Points on a hilly landscape, in no order, each with its height.
From any point a ball takes the steepest step (drop divided by distance) to one of its 4 nearest points. It stops when none of these is lower. Distance is the straight distance between rows; heights are no part of it.
<397> (h 321): [150 163 170 135 136 131 108 106  93]
<891> (h 376): [ 89 179 187 121 154 135 151 181  58]
<580> (h 243): [142 163 190 154 155 141 100 115  85]
<267> (h 261): [ 35 139 103 141 135 125 166 131 135]
<628> (h 533): [ 83 133 147 140 161 154 111 180 128]
<602> (h 30): [201 100  97  86  91  94 150 108 139]
<274> (h 500): [146 138 148 129 141 140  98 151 127]
<155> (h 356): [143 122 100  93 100 126 135 118 148]
<178> (h 447): [ 90 147 113 103 117 133 142 134 138]
<1021> (h 241): [ 59 152 103 103 112 127 161 124 131]
<158> (h 69): [192  63 102 113 127 101 132 151 148]
<603> (h 137): [ 78 110  77 204 125 100 163 105 186]
<520> (h 175): [142 138  94  74  92 117 150  99 142]
<856> (h 98): [166 126 182 182 156 148  78 114  96]
<1053> (h 203): [113 108  87 109 114 132 137 132 158]
<710> (h 297): [189 127 131 117 102 114 121 103 123]
<888> (h 250): [143 125 166 163 138 154  94  53  60]
<180> (h 366): [116 147 175 152 169 155  88 180 123]
<197> (h 529): [ 95 148 135 112 137 140 125 149 130]
<716> (h 204): [ 69 113  90 146 125 133 143 128 160]
<181> (h 563): [ 79 158 139 102 134 131 139 149 120]
<240> (h 79): [179  47  90  95 122  85 151 138 154]
<444> (h 474): [173 144 145 126 119 123 111 106 121]
<382> (h 525): [ 78 113 115 140 148 151 121 158 153]
<312> (h 96): [111  75  59 142 114 121 160 118 169]
<926> (h 476): [102 161 139 107 129 135 125 142 124]
<301> (h 281): [128 177 189 135 147 130 113 124  76]
<357> (h 496): [109 120 117 127 132 145 116 155 153]
<881> (h 532): [ 58 132 144 153 172 155 123 187 126]
<879> (h 393): [193 142 134 120 101 112 121  68 105]
<192> (h 452): [ 77 176 172 109 148 130 155 171  75]
<171> (h 256): [134 160 179 146 159 142  98 148 107]
<857> (h 469): [155 123 113 103 109 126 124 133 149]
<317> (h 475): [ 49 119 126 162 161 153 128 169 139]
<750> (h 249): [ 43 151  90 118 108 110 185 100 138]
<72> (h 382): [192 124 154 152 126 130 102  89 102]
<917> (h 58): [206  88 123 117 118 107 123 124 141]
<249> (h 308): [154 141 180 165 165 148  81 143 105]
<849> (h 431): [103 153 174 136 161 148 104 182 116]
<281> (h 556): [135 149 118  89 105 123 133 116 137]
<471> (h 328): [154 171 171 135 124 128 110  74  86]
<248> (h 404): [149 105 126 131 136 140 108 161 152]
<296> (h 50): [182  83  98 102 106 112 139 134 151]
<988> (h 131): [177 130 109  86  98 112 135 104 138]
<1026> (h 490): [ 73 157 149 118 142 141 134 163 117]
<108> (h 606): [136 163 144 102 115 126 125 114 118]
<601> (h 406): [160 104 112 115 115 127 125 143 147]
<536> (h 123): [190 109 158 160 143 134  96 132 121]
<462> (h 36): [208 102 115 102 102  93 136 101 131]
<550> (h 140): [200  89 130 141 136 121 112 142 133]
<383> (h 67): [178 121 172 170 152 142  89 119 109]
<7> (h 64): [119 167 156 105 128 133 124 133 111]
<571> (h 588): [145 142 135 117 125 135 113 136 134]
<58> (h 405): [102 155 154 124 149 145 116 163 123]
<29> (h 296): [110 164 167 116 148 142 121 151 109]
<97> (h 112): [134  90  71 100  95 120 155 120 163]
<932> (h 81): [100 109  70 112  95 123 154 114 165]
<379> (h 158): [ 86  96  84 154 126 135 141 129 167]
<875> (h 255): [ 45 129  89 173 134 114 159 113 156]
<63> (h 381): [107 126 102 114 120 140 127 143 153]
<679> (h 245): [ 50 135  89 134 116 118 171 103 143]
<205> (h 301): [ 53 153 122 104 125 126 167 136 114]
<261> (h 688): [129 150 134 101 121 127 121 129 130]
<398> (h 114): [ 92  85  60 172 116 118 157 114 177]
<636> (h 167): [ 81 150  96  89  99 126 159 109 137]
<291> (h 122): [180 109 165 182 147 144  87  92  90]
<823> (h 280): [ 64 133 100 122 127 136 145 132 147]
<272> (h 71): [162  65  94 112 124 119 134 153 159]
<1023> (h 386): [ 48 152 131 118 141 131 155 155 109]
<388> (h 106): [196  99 163 178 148 133  88 116 104]
<89> (h 403): [ 43 128 127 156 150 145 136 161 138]
<672> (h 324): [ 47 139 117 138 141 137 145 153 133]
<930> (h 236): [ 67 126  74 132 102 119 168  95 158]
<967> (h 35): [208  83 112  99 109  92 141 119 135]
<784> (h 111): [213  76 131 128 133 100 122 133 128]
<278> (h 231): [ 81 139  77  86  89 121 167  93 145]
<35> (h 263): [ 77 127  90 115 113 126 152 119 152]
<1011> (h 218): [209  84 146 160 139 118 104 127 116]
<404> (h 146): [166 143 176 163 145 143  95  98  92]
<579> (h 91): [141  91  82 107 109 126 143 132 161]
<834> (h 318): [208 109 139 145 127 117 111  99 113]
<749> (h 394): [145 162 154 119 129 130 113 126 117]
<1050> (h 97): [186 101 172 187 160 144  77 122 102]
<218> (h 454): [139 130 149 138 146 149  98 169 140]
<942> (h 83): [144  65  77 116 117 122 143 143 166]
<903> (h 412): [ 85 177 182 122 160 137 129 175  83]
<972> (h 503): [174 157 138 111 106 121 119  83 110]
<708> (h 37): [202 119 102  84  90  96 139  91 133]
<403> (h 57): [172  83  82  91  98 105 143 130 155]
<87> (h 355): [102 136  99  93 103 127 145 123 147]
<402> (h 132): [ 77 114  71 181 111 108 169 103 175]
<82> (h 210): [ 72 116  77 139 118 126 150 117 162]
<98> (h 138): [200  91 155 169 144 131  96 110 107]
<262> (h 63): [129 166 169 128 144 134 108 139 111]
<1000> (h 201): [139 157 182 156 142 137  99  83  76]
<387> (h 299): [177 118 133 128 129 127 108 139 137]
<989> (h 462): [ 77 166 134  90 114 129 151 135 105]
<340> (h 313): [116 187 201 137 151 127 131 136  54]
<55> (h 282): [166 147 161 142 132 131 100 113 106]

Two balls start at each pair of points below. Name the first point that both come to, or write none.
<989> and <1026> | <205>
<197> and <1023> | none
<155> and <248> | <602>
<942> and <387> | <602>
<397> and <888> | <383>
<550> and <98> | none
<972> and <857> | <988>

For each start below, name the point where the ball stops.
<158> | <602>
<398> | <932>
<579> | <602>
<444> | <383>
<1000> | <383>
<281> | <602>
<89> | <932>
<340> | <383>
<471> | <383>
<261> | <7>
